A landscape with many valleys, sampled at points; each row gives a point and its height.
From any point a ball rolls to the lowest of the 4 points nearest to it. It stops when none of these is lower. Distance is the straight distance between rows; heights are no part of it.
K_316: [134 88 108 131 132 152 129 158 127 146 165 112 115 108]  h=568
K_836: [154 113 97 112 107 123 121 143 108 164 166 120 92 125]  h=497
K_524: [148 165 107 103 105 79 131 92 109 137 98 126 117 160]  h=381
K_594: [121 134 129 109 103 141 86 128 141 137 137 126 116 135]  h=503
K_883: [143 163 151 136 90 117 154 123 117 131 123 162 125 143]  h=114
K_207: [112 151 141 107 101 136 97 119 141 118 116 139 127 151]  h=271
K_507: [93 122 156 140 141 178 97 148 173 117 120 143 159 119]  h=452
K_893: [100 95 143 150 149 160 131 151 141 115 132 134 147 108]  h=498
K_555: [146 156 149 158 98 117 188 122 106 140 128 153 128 141]  h=170
K_76: [111 80 131 133 180 161 170 140 118 104 135 101 130 95]  h=553
K_374: [129 143 140 126 106 138 113 130 135 132 140 137 124 139]  h=327
K_738: [121 76 107 146 164 160 111 169 148 150 160 113 143 91]  h=757
K_292: [167 173 94 128 110 78 156 87 98 154 97 125 112 141]  h=210
K_393: [149 165 126 122 97 102 145 111 116 141 127 145 112 148]  h=250
K_835: [154 136 112 130 134 31 118 76 107 112 63 112 148 152]  h=631
K_865: [125 100 150 144 141 153 160 155 111 110 150 131 124 110]  h=414
K_951: [180 168 89 130 110 73 158 91 93 168 97 112 112 151]  h=237
K_156: [134 133 169 149 111 130 178 129 112 108 134 155 125 122]  h=260
K_142: [120 92 150 142 154 157 187 143 105 101 132 122 124 102]  h=506
K_58: [145 123 97 89 110 126 97 142 122 161 162 103 101 131]  h=563
K_630: [112 138 159 136 105 144 116 136 139 117 135 151 130 133]  h=178
K_372: [120 176 157 116 99 127 115 100 141 108 107 152 119 154]  h=338
K_909: [146 113 136 132 110 121 174 140 95 145 149 131 108 108]  h=334
K_239: [118 91 132 142 149 160 142 156 125 121 160 112 130 107]  h=201
K_391: [102 88 125 152 186 164 113 162 170 123 135 129 172 98]  h=805
K_447: [121 150 170 150 95 132 154 129 116 114 125 167 127 138]  h=207
K_585: [122 159 128 82 123 107 86 100 135 111 107 123 118 154]  h=96
K_323: [130 148 115 86 120 98 94 106 123 124 125 117 110 151]  h=453
K_784: [134 164 165 151 94 120 175 116 109 124 122 164 135 143]  h=179
K_494: [98 87 95 132 214 173 159 141 141 108 129 94 139 99]  h=52
K_860: [88 93 147 164 187 167 127 154 163 95 125 130 166 104]  h=699
K_179: [152 151 90 102 114 63 128 95 102 144 112 111 104 151]  h=76
K_208: [106 71 115 146 167 156 156 152 122 122 142 105 133 94]  h=565
K_470: [115 108 125 135 130 159 110 156 135 135 148 122 135 112]  h=595
K_299: [134 190 133 132 102 92 140 91 121 131 90 147 127 167]  h=377
K_533: [121 136 102 84 123 127 50 117 145 132 126 98 110 142]  h=663
K_353: [92 104 139 159 190 170 113 156 181 122 111 134 192 92]  h=741
K_82: [127 132 124 70 141 80 67 90 141 93 94 110 125 154]  h=181
K_641: [107 125 143 137 121 168 95 151 162 134 141 130 142 120]  h=359
K_31: [151 160 97 108 126 49 128 83 102 123 88 110 125 159]  h=406
K_116: [107 75 125 145 174 169 115 167 153 125 149 117 152 102]  h=735
K_178: [122 106 111 120 126 157 79 149 144 149 162 112 127 110]  h=711
K_174: [137 115 158 143 121 131 182 142 106 116 146 150 121 110]  h=306
K_288: [146 135 142 137 103 127 165 133 107 140 141 148 111 126]  h=245
K_690: [115 118 99 118 133 161 59 140 178 159 140 111 135 127]  h=694
K_275: [127 177 127 96 113 90 105 95 130 121 109 134 121 158]  h=410
K_198: [167 162 123 150 94 101 184 106 96 162 108 145 122 137]  h=168
K_28: [103 80 133 150 181 170 147 147 130 93 128 114 150 101]  h=614
K_415: [115 121 122 133 129 164 74 146 165 129 140 128 135 120]  h=517
K_336: [132 113 128 137 108 144 121 148 124 137 160 129 117 121]  h=581
K_590: [165 146 110 126 99 101 152 116 105 158 144 135 99 138]  h=310
K_731: [141 148 134 98 140 53 102 79 121 92 76 121 137 157]  h=527

For each start below, name the point where the ball stops.
K_174 -> K_883
K_909 -> K_883
K_415 -> K_630
K_860 -> K_239

Call two points neighbours if one is among the 4 nearest of the other. Go from one point of each pair to the other, from neighbour to neighbour, staying as low as possible. Name the highest point that can't be avoided.
K_179, K_585 -> K_207
K_239, K_494 -> K_76
K_198, K_630 -> K_447
K_239, K_198 -> K_865
K_198, K_883 -> K_555
K_179, K_630 -> K_292
